Each row is a point on a landscape with many valleys, with its height.
A ball rolls from a point to the lowest of its 2 nearest points, and stops where none of them is lower. Distance is the straight distance between rows; heights are no part of it.
Nadid h=33.4: [-21  12  19 -12 -20  22  -7   3  18   9 -14 -19  -4 -34  11  -8   7 -17
   9 -24]
Sorib h=12.9: [-40   0 -17 -33  11   3  -7  26 -14 -37  27 -26  17  12  31 -26 -11 -14
  -1 -25]
Bome h=38.5: [ -2 -12 -26   5 -15  37 -12  -5 -14  32  -5  -3   8  40  -8 -15  22 -13
 -11  43]
lon h=31.5: [-24  -1  39  19 -27  19 -15 -15  11  24   5 -24 -13 -13   7   7  24 -10
  14   5]
vek h=24.0: [ 35 -19  24   2 -57  -6  12 -13  -2  20 -18   5 -26  24  19  37 -20   7
  11  39]
gapim h=43.4: [  8  30   6   5  -8  21   1 -37  -6 -67  11  22  15   5   2  12  27 -24
 -29 -25]
sulo h=31.4: [  1  23   2   3 -25  24  -1  18  10   4 -25 -13 -28  54   8 -17  12  -1
  -2  24]
Tadi h=34.9: [ -7 -43  22   6  26  22  -3   4   5 -20  13  18  36  -8 -15  25   3   7
   6  -5]
zaz h=57.2: [ -7  13 -21  12 -20 -14   4  -3 -25 -32  -3  -2  35 -14 -20  43   7   6
 -56 -34]
los h=37.2: [ -2  25  25   1 -29  -3  14  42   2  25   5  17 -64  17  -5  19  -9  14
  -7  11]
Zozi h=41.5: [ 26   5  46 -11 -28 -38  30   1 -38  30  17  -8 -13  -4 -20 -12 -23   8
  -4   4]
nipek h=25.1: [-16  11 -21 -16 -12  52  15 -22   2 -15  12  -2  23 -23  12  13  28 -31
   6  -2]
sogo h=40.2: [ 35   6  10  -4 -52 -43  14 -13 -30   4  11   7 -24 -12  11   3 -42  11
  36  36]
Sese h=28.0: [ 14  12   2 -23  26  20 -12  15  31 -35 -19   4  19   6   9 -36  26 -21
   0  22]
zosi h=34.8: [ -8 -26  -9  34   9   5   7  -1  15  26   3 -33 -15  16 -13  12  -2 -17
  21  29]
balup h=26.0: [  2   2 -15  34  -4 -16  10 -24  -1  24  -1 -17  40  -7   5  -8  -3  31
  14 -22]
ziro h=15.1: [ 21  10  17 -27 -37 -21  -9  21   5   8 -23   2 -62  21 -32  25  12 -19
  17   6]
fabo h=43.1: [ 26  11  45 -12 -26 -39  39  26  -9  -6  21 -17 -51  13 -21  31 -19  19
  20  18]
serog h=20.4: [-27  11 -25  -4  -9  12   8 -34 -19 -36  24 -30  42   8   2  11  24   5
 -10 -20]
virol h=38.6: [ -3  -1  31 -16 -18  45   1   3  11  -2 -11  13  23  -7 -15  -8  -9  10
  22 -18]
Luz h=21.3: [ -4   1 -29  -2  -2  -5 -51 -12   9 -23  -4  34  15  23  26  -2  26  -4
  -2 -16]
Pitub h=13.4: [ -5  20  21 -25 -15  13   8  36 -19 -19 -16 -17 -29  46 -34 -23   3  -2
   9   3]
bazib h=27.9: [-27  12  20  29   4  32   9  -3 -10  -5   4   5  -3   3  -4  -7 -16  21
  40   2]
nusim h=32.0: [ -3   8  -3  -5  44  -1   5  -6   2   5  13   0 -23 -24  -7 -23  10 -15
  -7 -24]
Raful h=42.7: [ 25 -22  -8 -13 -27 -48  -4 -25  -9   8  20  11 -29 -35  18   4 -34   2
  27  29]
Purop h=45.0: [ 15 -23   6 -14   0 -57 -15 -15  -2  12   8  -5 -31 -14 -10   2 -30  -8
  34  -4]
Ridin h=45.2: [ -1   6   8  -3  31  16 -10 -30   5 -57   4   8  -4  -9   2  18  32 -34
 -11 -34]
fabe h=50.3: [  4 -11  35  18 -13 -15  -9 -42   6  11  -3  -2  31 -27   0   9  -6   4
  19 -36]
valo h=25.2: [  9   5   9  -3  45 -15  -4 -20 -17 -26 -18  14   8 -21  -4 -16 -16   6
  11 -22]
totub h=18.6: [-19  12  24   3   3  29  19  16 -39  15   5 -25 -27   1 -15 -12 -13   6
 -12  -6]
Nup h=29.7: [-31   1  30   7 -17  44 -10 -23 -10  -4  23 -18   2  -9  19 -14  19 -27
  31   0]
zumon h=12.6: [ 19 -15  18 -12   9 -10 -31 -21 -18  -2  -9  22 -26  31   3  11 -27  41
  -3  -8]
lekor h=34.2: [-28  18  -2  12 -23  36  -3  25 -14   3  -2  -3 -38   5   5 -11 -16 -24
  41   0]
pepu h=32.1: [-23 -17 -13 -13  21  32  16  29  -4 -20  15 -21   0  21  -9 -28 -32 -31
  40   5]
ninop h=12.5: [ 30 -22  -3 -24  -4 -49 -17 -31  20 -17  -2  24  10 -14  12  23 -12  15
  -2  -1]
tol h=23.2: [ 15 -28  -7 -17  19 -32 -15  -1   4 -10 -26  -1 -16  -8  14  41  -1  24
 -22  19]
Karu h=29.1: [ -1  17 -30  -7  37  -3   3 -14 -19 -19  16 -12  14 -20 -10  -9  24 -27
 -24 -15]
Sep h=33.7: [ 20  -9   7  24  19 -13   0 -15 -11  43  30  15 -39  20   7  -1 -10  -5
 -19  33]
Zor h=36.7: [-16   8   4  16 -21  -5  10  28   3  18 -11 -19 -46   6 -24   0 -11 -31
  43 -12]
nar h=24.8: [-12 -12 -21 -38   8  12 -19  27  18 -31  -7   9  41   1 -13  -7  13  -3
   7   1]
bil h=32.4: [ 24 -14  44   7 -18 -14  20   9 -15   1 -21 -22 -41  -5 -25  44  -9  -7
  18  27]
feba h=38.7: [ 40 -14  46   0 -21   4  16  -5 -27  35  25  27 -20  13   4  -5 -17  -3
 -31  22]
zalur h=30.6: [  1  11  21  13   4   3  14 -14  -5  29  20   4  -9   8   1 -52 -15   5
  -9 -31]
Rarub h=18.9: [ 10   0 -22  -2  28 -38 -19  -3  23 -28 -23  14  10   3  15  27  15  34
 -19  10]
beme h=37.7: [-38   0  -3 -23  16  13 -28  19  -5 -34   3 -21 -22 -17  16  11  20 -20
 -23 -20]
pura h=30.1: [ 20  -7  17 -15 -21 -19  23  17   8  18  -6  -1 -26 -21  25  12 -40  33
 -11  11]
luga h=40.3: [ 24  23  17 -14 -44 -29  36  34 -10   6  -2   8 -59  26  -9  32 -12  30
  15  -3]
Zuzaz h=48.0: [ -3 -22   9  24  16  11  -8  -7  -8 -24 -13   2  26 -31  18  12   8 -32
  12 -24]
Nefe h=16.2: [ 40   9  18 -18 -33 -34  25   9 -15  11 -24 -13 -10   2  -9  20 -10  31
  -2  64]
Bifoz h=14.5: [-14   9 -42   4   1  19  -2   7   5 -72  -4  15  41   7  20  26   3 -11
   3 -16]
fis h=34.5: [-39  11 -36 -12  -7  29 -14  -1  10  -1  -7  -1 -18   5  38 -14  -1  -2
  -3 -29]
Peven h=36.9: [ 32  11  23   0 -18 -39  -5 -10 -18  16  10  22   0 -17  24   4 -27  31
   6  46]
folup h=27.7: [-27  18  12  -9  -5  40  17 -19  -1 -25  45 -21  23 -18  35   5  17 -28
  16   4]
fida h=15.4: [-14  28 -26  -3   2  35  -5  10  23 -37  34  44  22  -9  25   1  36 -11
 -11  10]
fov h=31.8: [-21  22 -13   1  16  25   5  28 -21  -7  15   0  33  21  13 -49 -11  13
   4  19]
Kul h=16.8: [ 32 -12 -17 -15 -11 -38 -15 -29  25  -8  -7  12  40 -10 -12  34  18   2
 -21  -9]
dinu h=39.7: [ -4   3  31 -19   1  40 -19 -16  -2 -20  11  34  10 -22  -7 -16   7 -20
  10 -28]
samud h=45.4: [ 17  -3  37 -17   5 -23   7  21  -3   4  14   7 -34  -7 -26  21 -26  18
  17  13]
pefa h=13.0: [-29 -14  -1  21   1   6  -4   5 -13  29  12 -23  -7   3  21 -11 -10  19
 -24 -22]
Mori h=36.4: [-23 -16  41   6  15  34 -14  25  16 -14  14  14   2 -17  -8  28   9  12
  21   5]
Kilof h=22.9: [ 16 -11 -19  11  32 -41 -13  -3  37  -5 -15  23  13   4   5   6  -1  24
  24  19]
Lemu h=32.3: [ -3 -24 -22  32  22  -7   2 -14  37  24   9 -12   3   1   6 -14   1 -29
  25  -1]
demum h=28.4: [ 23   3   7 -20  31   3   2  -6  21 -12  -5  10  23 -13 -19  -2  34   2
 -32  10]
Rogi h=55.7: [ -4  31 -39   3  10 -15  21   2 -18 -36 -15 -18  29 -30 -10  15  14  15
 -42 -26]
dila h=17.7: [ 11  -9  11  12   2  -1   8  -9 -25  24   0  18 -15  47 -14  -2 -24  46
   3   2]
Bifib h=19.5: [  1 -21  10  -2 -35  -3 -13   8  -5  32 -18  -3 -33  16   3  29 -20   4
   0  12]
vom h=59.6: [-15  25 -15  41 -18  16  27   3  13 -49  40   7  29   1  15  21  16 -21
 -28  -7]
Tidis h=40.1: [  5   7 -21  24  -2   8 -15   2  -4  27 -23   0  15  16  15  -4  16  13
  -3  57]
dez h=21.6: [  9   4  -4 -28 -24 -14   1 -36  -3  31 -23  -3 -11 -18 -20   7  -3  38
   9  -3]
sekel h=18.4: [  1  18 -36  15   8  -2 -22 -33  13 -36  20  25  21  21  40 -15  23 -23
   0 -14]
Valig h=14.2: [-10   8 -63  13  20  17   2 -21  24 -33  41  23  26  18  13  10  22 -26
  -4   2]
kabi h=21.8: [ 18   8  14  26 -25  -4  23  24 -22  17  -5  12 -13  41 -15  22 -32  42
  18  16]
Zabo h=31.2: [ -4 -24 -33 -23  15  28 -12 -23 -13 -34   9  -1  42   8 -28  17  24 -11
 -13 -13]
tekud h=48.7: [-27  22  -2  11  34  15   1 -18 -14 -19 -17 -31 -12 -22   7  17  30  13
  -7  16]
tafez h=26.8: [ 22 -14  17 -12 -24  18  -4 -23  35  35  -7  22 -18  25 -13  -6  -4   0
  19   9]
vesi h=19.3: [-19  22 -24   4  20  19  -7  27   9 -34  20  31  34 -22 -12  20  26  16
   1  14]
Geg h=22.4: [ 30   9   9 -11 -30 -12  35  16 -14  20  -5   4 -58  30 -35  23  22 -18
   3 -19]
Nef h=27.6: [ 12  -4 -15   8 -15   8 -15  12 -19   9 -18  12   4  50 -19 -30 -13   4
  18  16]
dibu h=22.3: [-25   6  19  12  -2   2   4  44 -17   8 -10 -30 -31  -1  -9   3   0   3
 -18  29]
Detef h=24.1: [ -4 -25  17  -2  16   2 -19  40  -4   1  -5  -1   1  30 -11  -7  -5  10
  -5  22]
Deri h=9.0: [-24 -22 -19  -2   4   4 -13  25  -9   5  -2 -27  19 -22   7  -1   2 -17
  -8 -25]
Kikul h=66.3: [-12  21 -43   0 -16 -20 -16  -5  14 -32  11  17  13  -9 -26  24  14  -6
 -19 -42]
vufiz h=43.6: [ 19 -13  11  -1  32 -43  22   9  10   4 -17 -25 -17 -33   7   9 -19   3
  -2  21]
gog h=17.0: [-12   5  19 -28   0  37   5   9  -7 -15 -13 -19   1  18 -35 -21  -7  -9
  21  17]
Pak h=29.9: [-11  18 -24  20  30 -12   4   0 -13  -3  -5 -16  16  11   2 -41 -13  21
   9   2]
bagor h=15.6: [ 17 -18 -11 -36  -7 -11 -22  -8   3   8 -17  19  46 -10 -36 -12   2  -8
  -3 -23]
fet h=15.5: [-37 -22  14   5   2  17  20  12  -4  19  14 -45  14   6 -11  -3   1  30
 -12 -16]
nazo h=65.5: [-12  18 -26   4 -23   3  -9 -35  15 -14  -1   5  25  -5  -5   6  24  -3
  -2 -54]
mapu h=39.1: [  7   0  51  22 -28 -21  13   1 -24  25   9 -30 -18  18 -13   0 -15  -2
  13   5]
fozud h=61.6: [ 16 -14  -9  19  -3 -12   2 -10  19  -3  -6  -3  26  -2  23  17  15  -8
 -46 -27]
rafen h=23.6: [ 15  -3 -17  20 -26 -33   2 -35   8  41  10   3  35  -9  13  -5   5  30
 -17  -5]
lolu h=34.4: [ -7  -6  14   6  -4  10  18 -29  31  30 -20 -26  -6 -25   4  -8   3  -4
   5 -28]
likeg h=64.9: [-14 -24 -32 -10 -13  10  -1  -8  24   0  -6  15  28 -19 -15  12   1  -7
  15 -50]
gekes h=26.7: [ -6 -32  -5 -25   9 -25 -29  -2   8 -14 -39 -13   6 -17 -10  32  15   6
  -9  -6]
motef h=20.2: [-11 -10   6   3  29  34  25  -8  14 -16  -8 -17  24  -5   6 -20 -12  -6
  15 -10]
ranu h=31.0: [ 24 -11  14  16 -19 -21  17  -6  21  21  -6  26 -30   7  30  -8 -46  15
  25  -4]
lif h=9.8: [ -4 -24 -21  10  21 -33  -4   4  -1  -1  13  -3  16 -29 -11  40   9   6
 -21  -7]
fum h=33.5: [ -2 -29 -11  -6  29  25   6  -8  -7  -3   1  -1  44 -10 -38  21  19  16
 -15  12]
bazor h=51.0: [-22  11   5  26   5 -22  -8  18  32 -22  -8 -24  12 -22  29  14  25  16
  -6  -1]
Vilot h=29.6: [  0  -5 -10  22  37  -8   6  22 -21  29  28   4 -39   8  -8 -24 -13 -13
 -18  18]
gur h=29.4: [-17 -16  17 -10 -12 -31 -25  12 -10   6 -16 -38   7 -22  -3  20  10  19
  -4  -1]
Guku h=27.8: [ 25 -16  -3  -4   7 -25 -10  28 -14   7 -19  11 -15  23  12  -3 -25   8
 -15  31]
Dore h=30.5: [-13  28  14 -19 -22  14 -18 -10  28   3 -20  -3 -17  22  -8 -21  10  32
  23  -5]
Zomuk h=38.0: [ 31  -5  -9   4 -12 -28  19  -3 -35  33  -1   3 -50  22 -21  13 -17 -18
   6  18]
firez h=22.2: [ -2  -1 -20  17  33  19 -30  -3   6 -22  19  41   4  16   8 -21   6 -14
  24   8]
nagek h=36.5: [ 19   7  34  39 -22 -16   0  -6 -13  32  18   9 -16   5   7 -18 -12 -15
  18  18]
pufa h=25.4: [  2  10  19  42  -4   4  13  19 -11  18 -12   5  -1   4  -5  -3 -19  28
  20  18]
nono h=49.9: [-19  25  -7   8  15  -7 -14  15   8 -12 -24 -37 -12 -11  31  -5  25  -3
 -11  17]
Rerag h=35.8: [ -1  17   0  -5  14 -35 -15  -4  21  22  -6  -4 -35 -12  24 -11   5   9
 -20  -2]
lati h=62.3: [ 10 -22  -8  12 -16 -13   1 -32  31  20 -24   4  14  -3  36   9  -3   9
 -19 -36]
Pimu h=33.2: [-29   2 -19  -7 -13  39 -15  11  22  -2  -5 -12  -9  47  28 -23   2   7
   5   8]
Dus h=34.6: [ 37  -7  21 -46  -6  -4  22  19  19  25 -19  10 -39   2 -33  10 -17   2
  -7  29]
dusag h=26.4: [  9 -11  -6 -24  22   8 -16   7  28 -13  14  17  36  10  -4 -24  29 -25
 -14   5]
Reniz h=14.3: [ -8  12 -39   3  13  -5 -12   9  33 -31 -11   4  22  18  21  13  31   8
 -31   3]
tora h=54.5: [ -8  33 -23  -5  19   0  10  -3  -5 -42 -14   9  25 -13   0  -3  11  22
  -3 -20]
kili h=19.9: [-19  -4  13 -11 -14  17  -7 -15  -1   3   5 -34  39  -9 -16  -2  28   9
   6  -3]
Segat h=38.2: [  4  29 -27 -13  19 -10   1 -10  27  14  -3   8 -13 -24  17  -5  29  -7
 -49   0]
Rori h=43.3: [ 25  -6  27  -8 -15 -16  23 -15  -3  40   1  -2   5 -13 -11 -16 -26   4
 -11  11]
Famiz h=63.6: [ 22 -41 -29  10   4  -6   6 -20   4  35  -8  13  27 -13  -1  15 -15   0
  -3   0]
letis h=45.9: [ 15   9  20  15   5 -31  -4 -38   2   4 -30 -36  13 -23  24  11  20  -6
 -14  11]
zom h=29.3: [ 10  22  10  -9   5  12  -5  15  12  -6 -35  -6  -2  14  13 -37   2 -15
  -3  20]
merak h=37.0: [-10  -9 -11   7  17  34  12 -22  -3  22 -11 -26 -17  -5 -30  11  16  -8
  12  32]
Nud h=23.7: [-26  28 -11 -41   7  15   0 -22 -38 -39  36 -29  34   0  22   4  19  -3
  12   4]
zosuk h=12.7: [-22   1  14 -22   5 -10 -39  27  21 -10  -5 -17 -23  13 -10 -20   4   0
  10 -14]
movo h=45.6: [  4   5  -8  25  22 -20  24  17   0  25  -6 -32  -8 -13   4 -14  -6   2
 -14  35]
das h=25.9: [ -2  15  -7   6   7 -27   0 -31 -14 -10  26 -21   6 -27 -16   5  33 -23
 -35 -33]
solet h=21.1: [ 41  -2  30 -11 -36 -10  17  28 -22  17 -20 -12  11  23 -29  -1  -3   3
  -8  46]
ribif h=18.2: [-19   5   4 -13  12  59  38  -3 -14  -8  18 -12   6  -4   8 -26 -12  -3
   2   0]
Govu h=19.6: [ -1   9  30 -14  13  25  25   8  18   5 -15 -22 -15  15 -53  -7  -3  23
  16  15]
dul h=46.8: [ 11 -25  33 -11  -1 -23  -1   5  22  10   0   3 -15   2 -35   3 -33  -5
  47 -12]
dasaf h=17.8: [-41 -13 -11  -3   2  26   1 -23  -4  -6  27 -43  31  15   4   4  17  25
   3  -6]
kove h=8.1: [ -5  11  29 -33 -17  -7 -23  34  -2  -5 -15 -12 -47  10 -27  -7  -1  -7
   6   5]
Gusof h=52.2: [-24  40 -12  22  23 -26 -17   2  19 -45  12  -5   4 -10  22 -15  30   2
   3 -10]
Sodut h=32.9: [-10  -3   6  32  32 -17 -20  12   1  23  43  20 -13   1   0 -22  -1 -15
   8  12]
fano h=33.6: [  0  -5  -9   1  11 -21  -1  -9  28  14 -17  16 -29  -6  17  -1 -28  14
   7 -28]
Soz h=27.4: [ 37 -23  20  -5 -50 -10  43   9  26   7  -9 -10 -25  -2  19  27 -41  31
  14  39]
Fel h=24.5: [ 22  -4  10  -1  -9  18 -21 -22  20  23 -13  42 -11   3  16  -2   2  -3
  -9  -8]
vof h=53.4: [-24  44 -23  -6  37   3  -8   6  -7 -68   7  -1  13 -15  19   3  18  11
  17   3]
nifot h=15.7: [-24 -15  -1   7   2  33   6  14 -36   8  10 -21   1  16  11 -25  -9 -13
  -8   0]
zuken h=30.7: [ 14  -4   4   3  44  -9   1 -17 -18  -8  -2 -13  21  -9  -9 -12  14   2
 -23  18]
zapok h=18.1: [ 22 -23  -3  -8  -7 -25 -26 -37  -3  -2 -13   4  58   4 -13  -8  15   2
  -3  -7]
Libu h=60.7: [ -6  10 -17  44  -4  -6   1  -7  29 -27  17   8  -2  -3  25  30  23 -24
 -40 -24]
zusa h=29.8: [  6 -12 -24  50  33 -24   6 -17  17  11  10   7  -1 -18  25  -6  -7  -3
   7  -3]
Zuded h=31.7: [ 20  -4  15  -8   5  12  32  23  15  21 -26 -11 -43  -5 -29  15 -11 -30
   4  39]
Keve h=43.7: [ 16  28  -7  16 -24  -4   6   6 -14  25 -49  -4 -28  -3  10 -21 -11 -13
   8  11]
vumen h=12.8: [-43  -1 -40 -13 -14  30   1  22  -8  -5  13 -33  20 -24  37   5   1 -24
  11  -7]
Kaven h=42.3: [ 27   0  -1  -5   1 -15 -15  12 -11  12 -10  27 -50  17 -15   1 -16 -36
  15  16]
bel h=15.9: [-31   1   3 -23  24   2 -23  10  13 -34  24 -12  -1  14  -1 -36  -4   5
  10 -36]
Zif h=25.0: [  8  13  12 -15  14 -24  -9 -21  11   7  -2  19  -2 -13 -23   1   3  35
  -1   5]
gon h=34.3: [ 39  11   1 -18   0 -28  15   5   6  -7 -15  29   1 -20  13   2 -24  46
   6  49]
Nobav h=21.9: [  4  -8  12 -22  -4   7 -14   8   8  16   4  21   2  -5  20  -8   9   0
 -39  -1]
vage h=47.3: [  5  13   9  31  32 -19   5 -37  -5 -10  -5 -22   1 -23   7  33  33   8
  -8   3]
Korus h=27.3: [  5  12  34  -5  13 -26 -24  -5  18 -11   7  -4   8 -13   5  -8  16  17
   7   2]
ser h=47.9: [  9  -8 -15 -10  23   7  -8 -25  33 -12 -30  10   1 -14   4 -11   2 -29
  14 -27]
Fode h=35.4: [ 23  -3 -12 -26  17 -15  18  -9  42   6 -24  25 -21 -26  24   3 -10  20
 -29 -20]
fikur h=41.7: [  0  23 -23  13 -22  16 -29  -3 -13  21 -33  22  -9   8  28 -15   9  -4
   4  26]
Ved h=5.8: [ 11 -11   2 -17   3 -29 -28 -21 -15  -3 -17  27  -3  -8  19  11  -8  29
 -27 -25]
sok h=16.0: [-52  16 -32 -42  -2  22 -11  40  -7 -27  31 -17  20  -1  30   1  10  -6
 -10   0]
Lopu h=3.4: [-16 -19 -32  16   6 -26  -7  14  -8 -24  10 -22  43 -14 -13  20   9 -18
 -26 -24]
lol h=41.9: [  4 -23  33  -8  26 -27  -4  27   2   2 -10 -20  -7 -30   1   7  -5 -26
  -8  -3]
loso h=29.5: [ -5  25  13   5  -6  10 -21 -16  25  -2   6  17  14  -3   6 -22  25   0
  18  16]
padu h=28.8: [  8  11  23   0 -30  13   4 -13  33  21 -23  21 -37  39  -8   4  -8  37
  22   3]
piba h=45.5: [ 16  11 -16  15 -13  -3  24   6  -3  27 -48 -20  -8  13 -23  -2 -17 -13
  29  18]
nulu h=28.1: [ 13  12   9  17 -31   9  25  15 -35  13   6   3 -29  45 -44  19  10   1
  12  -3]
Tulob h=10.6: [-33   6 -44   6   2  34  -5  22  22 -44   9   5  33  13  27  35  23  11
 -16  11]
puti h=34.0: [ -5   6  25  36  -8  16  -4  12 -12  19  13  22   3 -17  27 -14  -1 -17
  13   6]
Lus h=13.3: [-15 -14 -49   8   9  15  10  18  23  18  26  14  25   7   8 -20  -3  11
 -27 -16]
Gupi h=22.7: [-25  13 -48 -27  12  16  -9  12  -8 -37  21   7  55  -6 -19   4  20  11
  12   5]
Pinov h=13.9: [ 13 -27   3 -10 -40 -15  20  26  -9  31 -13 -16 -24  37 -19   9 -22  -6
  -7 -10]
Mas h=7.2: [ 10 -12   5 -21 -34  -8   7  18 -32  35 -16 -22   6  28 -57  -8 -13   2
   0  -4]
nolu h=62.9: [ 24 -48  -2   2 -15  -6   2 -43  21  18 -20  14   2 -11  18  25 -20   4
  11  -3]
rir h=37.4: [-20  -5  50  -9 -18  46  -1  26   8  -1 -11   4 -20   4 -13  12   0  11
   5   4]
zof h=26.3: [ 27   6 -13  21  -5 -34  17 -33  -3  41  12  25  14 -19  16 -21 -27  35
   8  10]
nuli h=26.5: [-33   4  -9 -18  20  26 -11 -19 -35 -19  37 -28  -3  17  14 -10   7  -8
  13  16]
Mevom h=19.2: [-14  13 -22   2  21  37  -3   1   6 -15  38  28   6   1  37 -23   7 -23
   9  14]
bog h=36.1: [-35  21 -26 -28   5  13 -15  -7  -1 -34  26 -15 -21  -9  35  -1  14 -17
 -12 -41]
Fikiv h=49.2: [  2   9  11  28 -10   7   2 -16  -4  -2 -29  14  20 -35  18  18   1   2
   5 -32]
Fusur h=31.1: [-21  38   4 -22  -9  20  -4  -3  16  -8   9  -6  17   7  -2 -43  12  18
  30   5]
Nozom h=36.8: [ 27  -3   8 -41   1  -3  15  -3  20  15 -38  24 -14 -23  -8   6 -18  16
 -13   5]
Gubi h=28.6: [ 10   8  26  12  -9  11  27  39  -4   4 -13 -18 -41  13 -29  28  14 -27
  21  26]
verom h=46.7: [ 13  -7  -2  16  32  -3   6 -22  24 -37 -17  11   6 -18  12  26   9 -25
  -8 -35]
bep h=33.1: [ 26   9  24   0   6 -14  13   8 -11  16  14  17 -40  33  -5 -36 -27   6
 -14 -11]
rol h=67.2: [ -3  23 -36  -4 -15  -1  -2   4  15 -65   5  26  27  -4 -23  10 -10 -36
 -17 -50]
ziv h=24.3: [ 21 -30  33  -8   0  -7 -17  28  -4   4  -4  11  10 -14  29  16  -4   5
 -43  15]
Kotus h=18.7: [-13   1 -16 -17 -29   4  -4   2  -7  44 -34 -20 -12   0 -28   9  -2  28
   4  -2]
Beg h=64.3: [  7 -34 -40  10   6 -16  12 -21   9  10 -11  -7  36 -17 -13   6  -3 -19
   2 -39]
vipar h=47.2: [ 25  -2  -8  11   8 -19  23  26 -12  32  -6   1  16  -8 -24 -10 -12  -8
  -1  48]
tipu h=24.9: [ -4 -11 -24   2  16  19 -15   0 -10   7 -13  27   1   6  -8 -15 -15  -6
  14   3]
Vit h=12.4: [ -4  -7   1 -26 -17  -3 -13  15  -7  12 -21 -13  23   1 -31 -24 -14   2
  16 -23]
lino h=36.3: [ -3  -2  16  19 -12   9  22 -12   4  34  -7 -26 -37  -9 -13  -4 -23 -21
  26 -19]
Rila h=58.5: [ -9   8 -14  29 -28   8  21  10  13 -40  21   4  29   3 -16  41   3  -5
 -60 -28]
mul h=20.9: [ 28 -24   1 -11 -28 -32 -18 -34   6  29  14  23  41  -3  -2  -2  -4  19
   7   1]
guk h=16.1: [-24 -17 -35 -17  -9  20 -24  20   6 -11  22  18  38  12  15 -14  10  -4
 -31 -27]
venu h=36.2: [ 40   2  52   5 -10  -5  27  10 -15  14  11  14 -45  17   1  -9 -24 -26
 -10   4]
leni h=30.0: [ -7  -9 -21  -7   6  24   8  19 -25  -6  12  -8   0  56 -28 -33 -16 -19
  34  20]
Vurip h=22.8: [-12   0 -34   0  37  39   0 -15 -20  -2  28  16 -26  24  16 -28  -7 -20
  -6   9]
Rut h=15.8: [-28   3 -32 -28  -6  14 -15   2 -19   8 -21 -22   2   1 -28 -13   5  15
   0  -5]
deka h=19.1: [ -7   1 -13   2  -7   1 -24  -1  -3  17  19  30  20 -16   9  -6  16  -2
 -21 -28]
Vobim h=36.6: [ 10 -12  12  19   3  20 -11  -5  -7  29  14  13 -24  29 -12  -2  12 -16
  -4  41]
Fol h=25.5: [ -1 -10  27   8   1   2  -9  26  -8  18  -4  -1 -23 -10  21  23   7  11
 -31  43]
tezud h=26.6: [ 20   1  -8  29  22 -43  -1 -11  16  15  -2  19 -14 -16   8   0 -18  -9
  28  26]
Bes h=22.1: [ -4 -20  25  14  10  22   4  22  18  -8 -13 -11  21  16   1 -11 -13  -4
  18  15]
miki h=14.9: [ -7 -14  -9  -3   0 -33  -6  -1 -10  35  27  -7  11 -29 -15   8   2  22
 -12  -8]
lefav h=22.6: [ -7   6  16   0   7 -26 -17 -40 -27  -2  12  -6   4 -21  -3 -12   8  11
 -13 -38]
bek h=28.7: [ 12  19  13  22  -3  -8  23 -22   4  31  -4  32  -8 -10  16 -30 -23  14
  14 -11]
liriv h=33.3: [ 10   6   8  27 -19 -24  30   9 -30  28  21  -7 -56  27 -13  37  -3   7
  14  10]
Rorol h=31.9: [-15  13  40  18 -23  19  -9   7 -22   5   2  -6  -7  -7   9 -16  -5 -38
  40  -6]
Venav h=27.5: [  5  10   4   4  44  -5   0   9 -36 -22 -10  10   5   6  -9 -47 -16   3
  -2  -5]
gitun h=41.4: [  3  15  32   7   0  39   6 -28 -17 -44  18  26  43 -24   8  10  20 -19
   0 -29]
fil h=18.8: [-13 -18  18  -5   7 -13 -23  -9 -35  24  35   0  -3 -18 -29   3   0  -3
  -7 -24]
fike h=28.9: [-16 -26 -19  -2  35  24 -16 -18 -17 -13  25  -9  15  22  -7  -6  21 -11
  -5  13]
Ligab h=44.7: [ 25  11  29   2  -1   0  14 -19  -7  24 -27 -17   8 -22   6  -5  10  12
 -17  17]
gaki h=22.5: [  1 -18  -1  19  39  -6   7 -14  13 -14  -4  -8  30 -14 -18 -12 -13   2
  32 -29]
pap h=35.1: [-33   5  -6  17  21  -8 -20  19  -5  -6  54   4   4  -6  13 -16   7  -9
   1 -11]
fir h=9.9: [-18  -8 -63   5   5  30  15  -5  21   5  31  17  31  -7  17  -1  14 -19
  -2 -12]
Ked h=33.9: [  9  25  17  12 -34 -16   5  12  -1  22 -12  27 -49  14  32   0 -33  12
   0   1]
Nizoz h=19.0: [-31 -13 -33 -24   1  30   1   8   3 -44  42  12  29   4   8  14   0 -17
 -16 -39]
Bogig h=51.2: [ -4  -4  20  36 -12  11 -11 -23   3  -5  10   0  57 -12   6  -8  12  -3
  36 -16]
Veso h=31.6: [  1 -21  23 -25 -20 -30   7  20 -14  11 -25 -25  -6 -25   9  19 -34  31
  -1  -6]
Firi h=22.0: [-14   3 -45 -24 -12  37  32 -19   5 -33  33   1  27  -5   5  19   9 -32
 -27 -21]
zap h=24.7: [ 38  15  36   7 -18  -8  36  42 -22  -6 -36 -14  -9  21 -37   9   4 -15
  16  34]
Mak h=39.9: [-18 -26  10 -22  21 -17 -37  35  -8   0  -8 -15 -23 -10   4  12  10 -10
 -34   1]
zilu h=26.1: [  5   2 -14  15  23  14  11  16   0  17  14  11 -26  28   5 -53 -15 -29
  -7  10]
fasug h=31.3: [ 16  12  -6   4  26  -6  -5  25  -4  -2 -29  22  -7  -9   2   2 -13  23
  -9  42]

Call two points neighbours if one is among the 2 nearest of the other. Go from one point of each pair to the other, from neighbour to neighbour, staying as low as possible. Name the highest point that can't be avoided.
Lopu and Sorib => sok
kove and fida => zuken
Rarub and Nefe => gon
Ved and Vit => zapok
kove and Sorib => bel
fir and pefa => Fol
